Points, in no order, along strands that fork, close into loops and pass close to each other.
In the rows, zero is written as 128.
Points whose rows are less than 179 apart are linked; no others are. Some points are linked to none.
Kugi: [137 135 125  89 140 133 121 107  32 106  86 160 101 108  79 131 111 114
 150 190 137 130 167  66 101 136 100 190 167 132 145 184 116 115 132 165
 148 131 147 119 103 166 152 101  98 103 101 126 103  75]
Nason: [135 142 132 122  97 107 105 116 135 138  97 117 121 112 187 183  78  98
 137 113  97 123 129 151 146  85 152  91 145  87 108 129 110 132 114 116
  74  72 114  52 136  99 143  75 106  76  87 144  69 131]
vidom: [ 89 116 121 159 119 133 184 161 164 100 136 104 102  88 129 141 105 130
 105 154 139 147 106 128  71  54 129 146 130 171  92 131 128 118  37 125
 101 124  80 122 166 132 114 122 101 119 109 159 112 190]
ziv: [117  99 137 126 119 129 153 128  92  85  81 131 107  75 176 128 129 116
 189 152 111  81 109 166 115  93 116  97 146  86 144 147 105 155 113 122
 120  82 106 119 104 119 123  90  93  68  91 121  99 124]
Bof: [164 117 139 153 141 117 114 145 114 129 146 124 121 102 100 209 108  96
 115 155 129 199 161  89  94  96 112 110 185  95 116 155 113 108 114 131
 158  97 128 110 171 124 163 159 159 155 166 144 105 142]
Zod: [141 176 133 143 130 162 146 119 181 140 147  95 160  53 129 135 152  99
 144 130 152 158 122 167 128 113 142  82 126  93 101 125  91  82 144  93
  70  68  87 142  76 148 153 112 118 129 118  71 127 124]
dozev: [124  63 155 147 134 134 137 117 101  78 137 162  95 148  54 123 128 127
 157 159 129 155 165 147 105 139  78 126 169 105 146 142 109 144 138 138
 234 134  89 120 184 115 133 170 133 102 141 176 174 122]
livu: [157 173 118 103 158 141 139 138 192 143 157  95 133 125 122 121 152 131
  75  84 153 131 147 147  97 179 125 172 119 136 104 115 120 110 129 112
  92 107 100 159  73 114 114  98  96 141 123  74 165 164]
kavuv: [161 184 117  54 171 123 107 125 184 177 106  85 128 145 130 130 127 118
  44  90 160 142 145 136 134 180 153 165 142 117 120 119 119 106 150 139
  83 123 142 135  71 123 140  78  98 178 161  77 145 165]
Dun: [ 95 101 109 135 123 142  87 143 112 155 126 126 141 133 181 145 154 103
  96 117  97 112  93  47 138 179 131 161  71 182 123 104 150 142 144  73
 104 148 181 152 114 152 142 132 211 170 133  46 130  87]
Nase: [ 98 118 133 147 103 167  94 135 149 101 153 122  93 122 171 126  93 180
 116 127 162  78 155  69 113 159 148 151 105 166 116  93 121 126 126 123
 161 166  56 109 151 158 119 122  81  87  95 149 180  93]
Gadub: [148 143 112 100 125 142 100 174 136 133 145 108  98 117 238 156  91 139
 132  98 141  86 126 103 111 183 143 128 116 155  97  96 129 161 115 123
  88 143  61  89 122  91  72  74 109  87 111  79 159 172]
duvu: [119  77 148 153 149 133 161 114  99 100 155 137 118 138 106 145 126 166
 101 158 112 169 158 134  99 160  85 167 148 122 118 130 119 137 135 128
 192 124  79 149 161 142 137 185 138 105 145 140 173 135]
vut: [112 152 130 135 109 130 121 123 171 122  97  93  97 135 147 145 118 103
 109  81 117 152 128 170 162 108 166 133 118 128 126  57 133 112 148 131
  97 120 104 118 160 113 109 121 117 116 114 175 120 130]
Tuf: [113 138 106 127 154 139 152 133 200 130 125 130 190 120  66  92 172 120
 124 129 119 110  93 124 107  75 151  87  88 158 115 149 140 147  80 117
 118 134 188 152 146 147 131 126 185 166 165  94  98 139]
Kini: [ 99  85 156 124 154 145 157 106  85 110 131 116 158  89 130 121 157 126
 114 129  80 158 149 141 120 125 117 100 104  94 151 178 106 132 163  99
 160 110 123 198 118 127 173 156 168 175 161 125 131 105]
Kati: [137 129 132 109 138 120 140 100  67 142  88 181 113 120  76 134 102 116
 174 136 105 148 139 118 136 125 114 189 168 104 168 181 139 140 140 157
 140 129 138 133 147 146 103 114 126 143 120  82 101  70]
delo: [152 159 128 130 113 119 143  94 146 196 126 177 182 119  40 146  88 139
 128 140 150 222 132 110 113 112 149 188 152 103 104 115 136 137  99 139
 115 147 186  88 137 142 142 147 158 126 110  98 116 124]
nam: [122 122 111 118 163 107 196 105 105  90 121 132 144 109  88  85 154 113
 165 153  98 142 123 158 149  64 125 102 146 107 167 211 125  92 123 138
 142 105 146 153 132 151 120  98 123 159 134 136  89 135]
Rop: [145 154 107 169 141 109 116 118 171 169 141 172 146 137  69 154 115 122
 146 129 135 178 114 141 137 117 156 142 139 111 109 112 140 135 129 146
 119 145 181 123 131 128 105 151 134 125 119  79 117 116]
Ketik: [118 145 127 121  95 116 138 108 134 211 112  80 156 101 155 161 111 119
 109 135 118 153 126 110  76 130 133 192 117 111  93 128 110 166 107 111
  47 100 136 131  70  95 156 119 151 136 136 104 137 108]
firav: [117 143  98 160 126 119  85 112 122 138  73 186 130 155 102  97 125 116
 170 142 173  98 133  66 118 101 149 110 133 125 147 163 151 118 124 145
 161 119 205  97 140 171 134 116  74 116 118 148 103  59]
Retat: [134 139 139 105 140 140 128  90 145 127 145 138 118 137 109 129 118 141
 103 124 151 130 146 128 108 156 132 212 109 129 120 103 133 133 132 124
 143 123 129  96  91 144 164 125  70  89 102 158 162 119]
Pumav: [130  97 117 131 134 145 173 154 133  55 152 131 105  89 148 159 139 114
 119 176 141 133 103 163  92  58 109 110 154 138 120 120 103 125  74 120
 131 110  96  85 153 118 152 131 112  92  98 167 118 200]
mizib: [145 114 142 148 116 181 111 112 167 100 165 124 135 130 137 165 160 119
  89 140 136 157 128 123 115 147 123 119 146 129 119  61 105 146 148 113
 153 140 119  91 148 119 175 199 130 103 133 149 177 142]
terob: [140 156 112 146 110 146 124 101 130 137  90 168 173 105 129 135 143 111
 165 189 181 113  80  55  89 107 163 149 113 147 123 154 128 143  86 119
 109 121 217  91  97 156 139 113 152  91  80  40 101  97]
kudam: [145 145 126 193 128  97  52 158  96 132  95 145  70 160 158 154 109  72
 173 109 125 123 146 113 172 111 116  23 178  84 148 150 126  64 137 146
 135  85 127  78 184 129 142 107 119 136 130 160  90 131]
zaf: [124 139 132 155 127 161 145 144 191 134 152 128 177 108  72 121 188 126
  99 134 111 164 120 151 155 118 152  71  99 162 113 106 119 121 130  93
 112 145 163 189 143 145 137 150 196 180 149  90 114 120]
poba: [152  84 138 116 147 126 163 125 109  83 152 130 123 101 141 174 128  84
  99 177 113 174 124 179 110  66  81  84 176  98 116 158  78 137  93 111
 122  90 113 108 141 110 169 145 140 113 129 151  98 196]
gadu: [146 160 125 132 122 105 141 132 111 121 127 125 121 109 178 126 151 115
 164 133 131  62  97 132 122 141 140 133  89 134 145 147 157 146 108 118
  81 116 130 153  70 104  75  97 121 110  85  57 110 146]
Bufom: [107 111 109 128 157  93 127 151  81 104 139 149 109 153 140 134 113 130
 168 162 103  92 158 154 136 131 111 131 169 128 143 181 122 125 147 131
 153 110 112 110 119 113  97  79  71  97 144 157 112 163]
tesi: [160 145 134 135 120 133 115  99  95 127  98 162 161 104 155 154 120  94
 155 180 144 141 101  90 117 125 140 135 168  97 138 143 122 143 127 126
 118 102 185  83  93 136 135 107 109  78 100  75  92 128]
Venub: [131 128 148 125 104 147  82 123  99 124 112  92 149 139 169 120 151 106
 134  87 107 128 122 118 160 126 100  31 113 116 148  90 121 149 224 114
 153 133 122 139 149  81 137 215 183 141 136 149 158 102]
Vinin: [102 142 101 171 119  82  79 167 159 147 134 106 149 131 131 164  83 113
 130 121 109 155 122 119 123  65 149  68 198 129  79  79 136 130 118 124
 105 123 141  91 178  77 116 151 156 138 176 118 109 179]
Fasus: [131 125 142 127 107  90  72 136 105 157  98  98  68 140 141 154  92 111
 151  81 116 144 152 101 136 111 138 107 134  59 161 131 134 117 158 134
 146 105 129 118 179 105 147 145 138 178 132 186  99  97]
laduv: [184 144 137 120 120 107 106 100  87 134 117 146 158 112 173 178  87 106
 133 147 111 140 137 142 161 136 115 110 174  66 139 150 100 129 139 144
 103  87 144  74 114 109 152  93  99  86  96 111  66 139]
leman: [118 141 100 128 125 122 136 123 158 147 120 166 152 139  78  95 113 132
 162 138 149 101 130  79 120  80 165 149 120 153 115 160 163 132  86 149
 129 124 188  97 128 162 112 106 100 133 128 119  77  94]
zefe: [132 136 143 124 139 142 191 122 134 111 169 111 175 103  87 129 186  91
  86 145 113 188 109 188 102  67  96  73 105 142 110 143  87 152 120 119
 126 157 146 173 129  94 162 191 175 160 133 150 132 183]
mef: [146 168 102 153 149 120 119 128 160 127 147 160 143 146  81 136 118 126
 118 115 149 132 135 163 173 135 155 146 136 142 122 121 160  88 132 156
 117 141 141 126 124 138  73 114  65 124 110 106  91 165]
soga: [103 126 110 157 169  96 115 150 128 139 152 128  97 153 102 140 123 115
 138 129 114 143 185 156 137 137 109 120 172  96 118 157 125 112 142 141
 154 131 102 124 131 107 116 104  82 130 183 144 131 166]
Zes: [117 110 168 110 107 132 180 119 126 114 118  92  94  56 165 103 147 114
 194 163 141  79  97 189  83  90  73  91 120  82 124 154  84 156 101 112
 104 109  93 115  57  76 166 114 131  86  98 103 123 136]
kipa: [164 135 163 171 101 155 125  87 187 137 129 152 137 120  67 168 143 108
 104 120 157 208 129 138 123 115 152 118 139 103 122  61 113 133 142 115
 147 134 154 100 141 148 181 201 131 110 111 157 144 108]
povum: [153 135 158 100 165  96 176 135 102 126  91 110  92 117 129 166  81 179
 120 133 105 154 167 153 132 140 140 184 119 113 115 152 117  39 117 124
 114 102  64 142  93 164 144 124  71 132  82 197 139 136]
Didi: [151 110 187 134  83 131 173 120 123 123 148  91 137 110 149 127 174 150
 131 165 148  81  53 155 168 106  88  68  67 168 132 108 146 148  97 130
 118 185 148 165 135  91  93 175 208 164 103 105 128 155]
Vubip: [103 131 115 133 154 128  96 134 147 104 147  67 140 153 156  83 168 116
 100 112 106  82 130 140 157 145 101  73 148 133 132 104 124 126 199 127
 165 137 123 165 146 110 127 141 130 155 197 119 155 143]
gem: [130 132 164  46 106  83 129 114 120 120 130  83 136 143 137 113 165 131
 110 115  99  94  74 185 112 168 112 109 104 138 126 113 142 188 152 129
 110 137 111 154  80  76 126 157 177 122 139 190 187 161]
gudu: [110 143 105 110 147 111 199  94 125 159 140 129 190 107  49  79 135 132
 150 129 111 196 137 159 145  87 136 143 129  92 149 184 115 120 111 163
 121 135 135 152 152 139 131 125 141 180 156 119  98 138]
Pitem: [170 130 149  73 145  95 131 146  64 130 113 132  89 139 166 192  73 148
  91 136 120 148 154 132 143 143 151 188 145 113 121 170 138  79 125 110
 132 132  99 122  96 131 131 110 101 138 109 208 117 152]
Ter: [122  61 136 117 133 158 133 151  90  99 144 178 122 171 114  58 120 181
 169 165 142  62 153 103 144 136 103 136 107 172 148 165 147 129 117 153
 185 140 140 167 131 188 100 110 126 121 153 160 114  80]
Tet: [118 135 121 185 112 135  84 127 112 118  74 200 100 188 131 108 130 134
 175 128 144  97 139 104 152 133 117  72 130 141 171 133 161 110 132 157
 175 137 160 116 181 147  89 113  83 114 112 178 143  64]
poga: [121 141 127 101 127 135 148 154 148 130 133 133 113 127 123 103  98 166
 123 112 140  89 158 115 151 123 175 177  84 163 121 151 164  77 101 120
 114 123 101 159 113 158  91  88  81 143  97 160  93  84]
sim: [137 167 114 126 163 163  99 140 156 102 116 127 122  87 174  96 173 105
 156  58 157  65 142  86  94 174 167  78 116 131 133 119 138 106 108 128
  74  70  80 131  73 111 111  79  98 102 119  68 122 112]
vake: [ 94 112 119 143 149 120 122 152 144  95 147  78  96 134 158 101 136 135
 125 113 101 120 157 167 144 136 126  79 139 100 123 130 100  80 166 119
 142 108  67 160 131 135 137 100  91 134 185 140 141 121]
Rasu: [110 128 116 153 108 111  74 137 145 135 134  84 133 135 185 166  86 130
 130 128 110 103 105  94 124  81 141 105 169 134 102  77 138 168 119 122
 111 126 127  54 167  88 111 129 139 104 125 152 142 170]
kelu: [106 154 108 112 130  93 156 103 145 176 128 101 162 134  69  84 133 146
 111  84 104 169 164 169 135 144 136 177 131  99 135 135 128  99 155 159
 120 144 119 155 128 133 146 118  94 166 176 156 121 124]
pemu: [177 145 115 120 164 147  97 154 177 146 158 106 104 158 162 156 149 115
  10 131 152 137 163 133 130 202 103 105 146 118  90  68  91 131 154 116
 117 123 112 129 121 123 170 118  91 132 180  80 168 156]
Temon: [123 151 141 128 122 122 189 121 168 169 153 110 168  93  62 129 166 105
  94 165 134 162  76 160  92  86 121 107  91 156 100 133  95 157  60 147
  79 171 176 157 105  79 132 158 176 171 127 104 119 172]
peket: [138 170  99 141 146 135 144 153 213 133 190 128 153 129  87 118 155 121
  96 102 140 138 132 168 131 144 137 127 135 154 106 102 157  96 117 128
  84 118 107 163 104 114  80 117 120 139 125  51 120 175]
pubul: [102  88 152 132 138 135 198 151 126  61 129 104  80  71 172  91 177 113
 174 135 139  92  84 213 121  82  70  58 105 112 125 150 114 142 108 111
 123 130 101 159  85  80 151 136 142 131  99 112 123 156]
Dusuk: [106  96 155 126 127 119 159 154  95 115 109 134  80 137 119 120  82 191
 164 135  98 128 152 178 156 119 144 164 134 154 125 149 135  82 116 138
 156 137  52 130 165 152  77 121 123 115 104 220 157 134]
sifon: [126 108  94 156 131 145 125 164 185 121 146 157 168 121 103 139 141 135
  98 132 124 117 104  53 118  81 166 114 107 196 114 143 147 118  84 102
 123 134 201 136 154 157 123 127 168 171 160  64  91 114]
pila: [124 184  85 113 147 101 126 129 176 199 115  81 179 126  85 113 121 133
  68  95 122 170 134 163 138 143 174 167 150 122 113  96 131 108 145 141
  62 122 138 157  97 103 128 104 127 187 160  97 108 133]
robi: [ 98  81 116 147 142 137 118 116  91  91 151 177 121 139 124 104 152 126
 165 177 131 103 134 131  74 176  80 161 148 113 130 147 116 193 156 128
 185 130 131 135  85 136 136 117 101  45 154  90 155 124]
Fomod: [ 94 124 133 138 130 133 181 137 164 117 143  85 122  84 143 132 148 125
 122 123 123 120 119 152  82 103 122 139 121 137  95 126 127 150  93 100
  90  90  88 158 115 114 136 142 123 119 138 135 136 150]
Lisam: [156 127 117 100 175  99 127 183  31 121 116 167  99 155 106 160 112 130
 162 179 130 102 189 170 150 174 107 148 190 120 135 186 124  89 135 138
 160 141 119 102  98  94 126  80  79  93 103 199 136 179]
Zasu: [ 98  76 135 108 157 122 131 168  79  97 146 120 105 141 145 124  93 214
 141 161 116  97 149 119  94 177 119 179 133 146 109 169 138 122 118 108
 189 131  60 139 110 146 124 105  86  86 131 155 172 112]
Vuze: [125 106 155 145 115 125 184 131 123 106 102  98 134 106 187  99 138 134
 151 152 135  62  43 154 162  57  85  96 112 159 135 136 152 149  69 149
 142 193 137 141 181 110  80 156 181 126 102 103 108 176]
kila: [100  67 125 146 134 141 138 119 101  89 136 180 107 146  99  85 142 129
 159 169 125 114 147  89  97 147 110 171 136 153 138 172 114 157 126 140
 201 143 132 147 127 174 128 127 118  93 156 103 134  67]
temut: [103 133 124 120 103 139 110 161 152 130 146  80 113 107 211 166  95 159
 101 114 122  87 122 121  96 131 132 132 141 136  92  77 111 148 102 108
 102 121  57  91 145  95 110  99 104  97 114 140 158 178]
Mik: [126 118 120 137 145 103  69 146  78 143 118 134  94 143 152 177 100 122
 136 103 113 137 131  68 159 136 131 134 152  98 165 128 141 124 159 118
 147 136 153 139 180 135 128 162 145 185 145  95 106  88]
numo: [ 81 108 143  98 136 146 109 140  98 159 124  96 168 111 125  98 173 126
 112  90  81 129 160 116 101 135 109 106 109 122 141 146 106 162 207  92
 150 128 126 186 117 104 175 181 178 181 205 132 133  69]
logu: [101  69 154 120 132 137 148 131  83  99 160 147 111 158 128 141  91 202
 112 152 130 135 136 136 100 181  90 205 124 144 103 104 120 145 126 117
 199 156  73 127 146 154 126 133 109  79 115 156 205 134]
sezef: [154 102 115 155 120 150 121 112 107 139 120 194 154  98 119 163 130 102
 121 180 143 163 104  53  97 135 137 172 100 173 124 133 112 147  97 104
 111 144 217 132 105 166 133 121 188 112  67  40  98  98]
fekav: [140 141 130 149 111 144  95 143 117 163 126 158  76 205 125  79 121 154
 141 102 143  99 151 123 213 142 133  65 112 133 163 110 155  73 146 163
 155 178 152 140 195 164 101 129  92 150 120 184 152 100]
ronid: [138 178  93 134 144 130  95 130 132 126 116 126 142 116 173 102 136 103
 152 111 158  63 115  78 100 176 138 116 107 122 128 159 132 136 128 136
 102  79 143 119  52 129 111  70  97  96 129  43 104 123]
riz: [115 154 113 109 131  88 126 105  83 206 104 162 153 115  87 116  93 120
 200 104 111 177 128 125 124 129 114 202 131  81 160 166 134 152 160 151
 109 134 179 111 157 109 117 134 171 182 124  71  87  92]
tafe: [124 139  87 122 140  73  99 146  91 176 136 151 136 145 130 164  87 112
 137  90  96 165 134 111 146 129 122 185 147 118 143 142 165 152 152 138
 117 143 177 139 147 103  99 134 177 180 151  70  82 124]
kifu: [109 142  99 101 132 122  72 151 140 160  88 114 115 145 178 125 127 128
  86  79 113 101 106  70 155 172 169 162  89 187 127  96 164 128 153 108
 103 153 155 148 134 148 109  99 161 182 151  70 128  76]
suv: [110 192 119 116  85 112 165 103 150 183 118  91 172 138  77  67 151 133
 186 136 125 156 106 187 169 133 148 112  96  98 137 121 119 128 155 152
  64 130 129 153  93  98  94 119 128 165 136  92 143 105]
bag: [148 163  80 180 126 147  68 133 171  71 164  84 142 113 177 131 154 111
  86 104 139  90  92 125 171 110 130  54 163 153 120  49 125  81 154 141
 115 139 107  85 166 141 117 138 123 132  99 111 161 172]
tuzat: [122 175 117 117 108 104 164 111 175 158 129 102 149 125  98  94 158 122
 175 121 128  97  91 170 135 111 141 130  89 136 126 140 149 141 118 143
  73 119 154 145  88 100  79 105 143 138 102  86 123 149]
mozil: [127 128 142 121  95 106 204 103 120 169 121 114 177 110  91 141 117 123
  92 136 125 171 102 152  63 101 125 179 114 124 114 116 125 168  45 162
  72 151 140 142 124  91 156 167 166 142 122 155 118 165]
Nuko: [126 144  95 173 147 117  68 138 152 106 143  62 139 147 160  96 159 111
  79 119 124  80 125  83 178 113 136  61 172 137 144  97 146  72 173 133
 152 146 145 132 174 141 122 145 126 165 162 127 149 142]
teg: [155 119 144 109 145 148 137  97  66 106 103 159 123 106 100 134 103 145
 151 203 148 155 152 107  88 165  96 196 186 100 121 156  98 134 138 148
 147 109 106 101  94 165 158 100  50  72 108 114 153 106]
gis: [173 162 120 122 157 154  78 152 215 153 172 105 126 119 127 148 167 100
  87 137 162 117 139 130  87 193 116 111 145 130  92  95 100 131 147 109
  79  99 122 135  71 105 143 112 126 130 163  56 176 139]
zer: [133 123 120 140 136 135 108 151 119 127 166 134  85 182 116  86 126 166
 122 119 142 105 164 148 192 159 126 100 126 152 134 106 127  62 146 150
 178 181 109 121 168 152 111 117  80 119 117 182 179 160]
Duga: [123  90 147 164 140 164 150 136 133 130 139 148 119 115  63 129 166 126
  97 130 124 159 161  66 117 104 147 122 112 147 147 171 112  94 101 108
 168 140 146 151 169 178 171 153 163 184 174 161 110  75]
lefi: [128 128 124 189 132 101  72 133 101  82 104 135 141 129 180 152 138  69
 146 103 123 133 114 134 187  98 113  19 146  85 151 138 131  90 172 133
 141  84 135 134 162 129 140 133 135 130 150 119  87 120]
vasut: [132 165 112  62 122  90 116  89  91 179  97 165 112 178 125 101  76 137
 153  79 130 156 144 127 155 152 138 180 120  94 165 157 155 136 160 153
 135 153 156 115 129 120  98  97  82 148  90 155 118 111]
Bezu: [119  98 128 148 117 154 111 127  76 115 121 170 132 113 184 165 116 107
 107 149 120 128 102  48 134 149 128 188 104 177 136 115 137 149 112 112
 115 132 163 146 135 152 111 138 193 124  86  65 104 105]
biz: [130 161 103 114 111 135  92 165 169 154 115 106 103 141 181 138  93 135
  96  92 142 116 127  94 123 185 168 179 115 163  95  84 146 149 134 128
  82 148 119 121 121 112  70 103 127 134 120  88 151 134]
nebid: [132 111 155 109  97 144 106 100 164 126 135 108 126 167 121 153 138 140
  55 105 127 151 139  99  86 158 122 194 113 157 114  65 134 169 128 119
 132 142 137 102 115 127 176 162 136 105 139 172 158 129]
Tisef: [126 108 131 124  95 147  80 134  98  91  90 110 107 136 235 136 110 119
 131  95 129  68  93  76 141 160 160 102  99 129 152 103 144 164 145 117
 143 106 120  97 122 117 115 115 114  90 120 133 150 112]
Nol: [ 99 121 135  78  69 111 108  72 124 176  80 117 145 160 104  91 129 129
 152  82 113 128 116 116  92 149 152 169  85 113 137  95 137 196 141 144
 102 149 138 105 100 100 154 141 183 123 127 185 149  68]
bev: [142 167 124  91 159 138 134 107 115 129 128 155 126 127 100 107  92 159
 132 166 196 135 156 119 131 184 119 191 129 102 132 149 110  91 147 135
 150 128 115 109  88 151 153  96  12  79  80 126 149 118]
Taz: [133 143  98 143 131 153 110 164 156  54 171  91 115 126 177 112 146 117
 115  91 126 114 116 161 166 145 125  72 140 133 122  91 124  73 154 121
 108 116  59 119 145 123 117 101 101 137 121 120 146 170]
lidid: [115 132 134 163 128 133  94 142  99 132  99 114 159 114 188 148 150  88
 151 107  90 118 115 127 175 104 136  40 106 105 145 136 130 138 184 113
 109 108 135 168 146 108 124 162 175 151 152 101 110  91]
pono: [101 120 125 126  93 143 125 145 152 132 166 125 130 162 131 117 109 173
 120 129 148  86 112  87 116 117 139 172 101 195 104  96 173 165  84 143
 132 157 130 130 157 146  88 128 149 112 135 129 111 141]
biv: [132 116 137 121 121 127 188  85 132 171 116 156 160 118  60 122  98 147
 115 155 135 175 128 118  68  88 119 201 130 129 115 140 120 166  53 153
 123 146 153 113 154 152 129 130 154 110 122 142  99 120]
Zerir: [116 140 145  97  87 117  96  83 127 170  76  91 132 124 120 110 107 119
 149  51 115 147 137 104  96 124 156 145 121  63 156  91 123 158 164 138
 136 114 153 101 146  96 170 163 146 158 130 201 123  71]
Siz: [170 155 136 118 164 123 101 180  70 139 136 151  81 140 137 202  90 110
 104 163 136 133 183 133 163 153 141 151 183 128 119 154 125  71 125 130
 136 140 103  91 136 107 151 120 100 108  99 198 133 195]
Gabez: [106  94 121 154 129 113 143 121 136  72 131 148 102 170  91 100 162 101
 186 145 134 130 144 149 101  87  92  79 161 113 169 148 106 127 139 137
 211 133 143  92 156 127 136 151 117 108 149 214 154 132]
Zeve: [145  88 178 125  73 149 173 113 125 135 175  94 124 113 136 111 133 178
 132 150 127 101  73 186 162 124  82  90  87 158 122  64 135 153 109 135
 120 196  98 148 132 105  79 188 195 115  86 138 183 166]
ged: [ 88  94 137 120 125 108 195 130 111  67  95 106 105 118 165  85 141 131
 162 127 118 110  64 214 159  63  81  79 124 141 149 143 136 143 106 128
 134 167 108 155 163 100 121 147 164 122 101 156 115 185]
nuz: [152 116 149 142 129 144 145 154 129 117 157 137  94 139 109 140  86 176
 105 130 137 144 143 179 205 133 148 136 122 160 116 111 145  40 123 148
 132 154  72 140 166 174  94 133 103 140  94 188 134 160]
gutaf: [147 150 116  75 138  97 109  96 107 130 133 165 130 207 116  86 116 125
 131 107 138 116 134 147 152 168  92 174 131 120 161 142 162 131 161 152
 166 162 173 129  93 122 112  96  90 117 114 157 136 144]
veb: [118 187 128  62  96 104 138  84 123 191  88 110 166 171 128  64 124 137
 188 102 127 161  97 145 180 165 157 162 113  92 171 138 144 140 165 142
  92 135 159 111 106 107 108 109 119 150 123 122 151 126]
Zene: [121 100 121 159 137 157 116 156 119 161 161 174 112 172 101  94 129 163
 145 136 143  87 158  89 179 138 130 139 116 174 139 148 163 102 123 148
 158 164 140 165 173 197 112 111 119 160 175 112 105  79]
luvoz: [165 143 120 187 106 165 107 146 165 104 156 149 133  63 151 168 199  89
 140 133 174 115  93  78  73 139 148  46 143 157 103  92 119 137  73  89
  89  66 117 125  89 127 146 147 146  98 113  67 133 125]
kos: [108  87 152 119 134 113 189 126  90 108  79 127  87 102 102 130 103 155
 146 126  85 138 145 151 139  82 157 155 115 132 147 180 143  98 102 136
 139 107  61 156 157 158 102 130 133 142 126 169 108  71]
sozu: [127 124  93 146 138 124 106 135 146 198 125 196 150 185  59  78 119 150
 167 107 148 116 133 107 162 109 128 142 111 151 146 139 181 121 121 158
 129 143 207 129 157 177 106 105 113 181 187 109  86  85]
Pifur: [134 169 145 145 107 162 162 100 173 136 133 110 174  71  87 121 198  92
 148 151 144 152 106 149 128 100 157  53  79 135 110 133  91 115 150  93
  89 112 145 152  87 139 144 142 172 163  96  90 130 119]
Dogen: [ 98 102 116 143 140 141 123 144 155 158 143 170 132 129  87 124 146 160
  71 130 122 145 148  47 112 123 145 176 110 190 123 153 150 110  93  98
 119 149 177 142 154 187 164 122 165 197 177 104  94  87]
vog: [133 150 141 102 156 108 174 135 142 132 112 119 110 105 130 148  81 205
 111 123 129 118 173  96  90 140 141 216  82 146 111 166 143  48  94 115
 114 111  76 167  81 166 140 108  65 134  97 174 119  87]
vovo: [107  94 131 154 145 146 167 127 128  90 152 153 131  94  96 141 149 138
 148 178 125 128 142 177  70 150  84 139 150 100 114 134  95 166 126 115
 165 105  95 128 108 131 139 152  97  66 139 110 169 145]
Sabir: [140 111 132 143 159 146 165 120 122  57 154 138 140 100 122 141 158  87
 112 136 107 196 118 198 144  75 102  54 139 107 118 148  93 115 154 109
 128 100 113 146 124 129 161 170 159 137 133 131 114 168]
vez: [140 156  92  81 157  80  83 116 138 129 129 116 147 194 143 128 126 104
 110  87 117 117 112 143 135 155 119 153 145 135 134 132 170 163 160 139
 122 138 165 118  98  93 113 116 132 135 158 125 133 183]
num: [115  62 154 130 114 156 174 114 119 138 114 143 128 117  84 122 121 157
 120 112 102 138 141 108 127  88 155 145  97 138 151 136 135 151 101 123
 144 135 114 144 174 163 125 147 174 153 154 161 104  64]
Pezo: [153 114 147 146  86 140 162 125 144 142 168 138 141 154  94 140 129 146
 133 151 136 149 109 201 143 140 112 132  96 130 114  64 129 173 109 137
 112 163 131 127 125 108  96 166 155  98 100 148 161 170]
Fon: [137 125 151 160  99 144 155  89 161 132 135 154 155 129  43 130 127 131
 137 131 144 195 142 193 111 116 117 136 116  98 118  76  96 152 121 150
 148 140 115 112 138 135 140 176 149  97 118 172 142 126]
git: [139 130 170  67  83 141 101  94 143 144  99 111 124 159 126 131 131 138
  84  78 127 110  97  86 126 140 173 174  83 158 137  77 158 171 131 123
 115 131 153 115 117 136 150 139 168 127 111 182 137  88]
Debe: [118 141 119 155 118  84  91 144 164 130 125 115 144 134 152 167 105  85
 129 116 104 120 130 140 130  60 130  42 180 104 101 144 123 112 106 116
  98  77 146  73 145  94 160 108 138 106 148 115  53 152]
lafi: [128  99 139 122 175 122 156 113  80  96 138 127 135 106 119 110 155 100
 134 151  98 136 158 108 129 102 113  92 146  91 172 212 101  99 135 128
 180  89 139 158 102 152 169 125 139 161 171 154 103 114]
kol: [156  98 156 136 105 156 123 109  97 107 153 131 144 139 151 147 156 118
 103 119 117 147 120 129 169 166 120 100 120 123 155  93 131 152 176 109
 160 151 135 147 140 115 137 203 180 122 114 134 168 129]
Posik: [136 126 122  82 140 133  74 143 148 145 124  74 103 167 175 124 141 137
  56 122 149 119 157 126 113 194 103 116 155 122 109  66  96 179 184 115
 166 150 114 104 132 108 163 119 114 114 186 125 190 151]
lagem: [109 119 145  85  94 140  83 144 114  86 109 115  79 140 208 120  97 163
 109  92 142  66 120  53 128 164 163 153  90 149 128 118 143 136 131 110
 153 149  98 122 109 156 121 114 101 115 113 175 158  88]
baf: [150 117 131 120 115 136 110 140  76  66  99 140 108 104 230 105 128 138
 177 111 131  52  96 131 114 170 130  88  95 108 151 120 115 171 122 119
 128  65  99 103  97 107 105  93  86  58  93 146 139 120]

How many points has the smallest loop of links through each point below? Write none if it is on no loop.
Vubip | 5
Vinin | 14
nebid | 13
Bufom | none
fekav | none

A piece is two or more points that can be reached from each other along the links. Count, over all rows, the pieces, the separate loops (a circle has one, a figure eight two, a Y none), the forks (points with three links) and the tips (points with one).
pieces | 6
loops | 3
forks | 5
tips | 11

A tip is a point with one link. Name the tips that can be reached along the links from each point below, in the order of the rows.
leman | Zod, Zasu, Gabez
nam | Fomod, numo, Posik
Pezo | Nase, kudam
vasut | sim, vez
Nuko | poga

Name the points in between on the shortest way along the links from the first point to the second, in order.
tafe / lagem | Mik Fasus Zerir Nol git nebid mizib kipa Fon Pezo Zeve Didi Vuze ged pubul Zes ziv baf Tisef
Ter / Dusuk | Zene sozu leman firav Tet fekav zer nuz
kelu / Temon | pila kavuv livu peket mef Rop delo biv mozil
Gabez / Pifur | dozev duvu vovo robi kila Ter Zene sozu leman firav Tet fekav zer nuz Dusuk kos num Duga Dogen sifon Tuf zaf
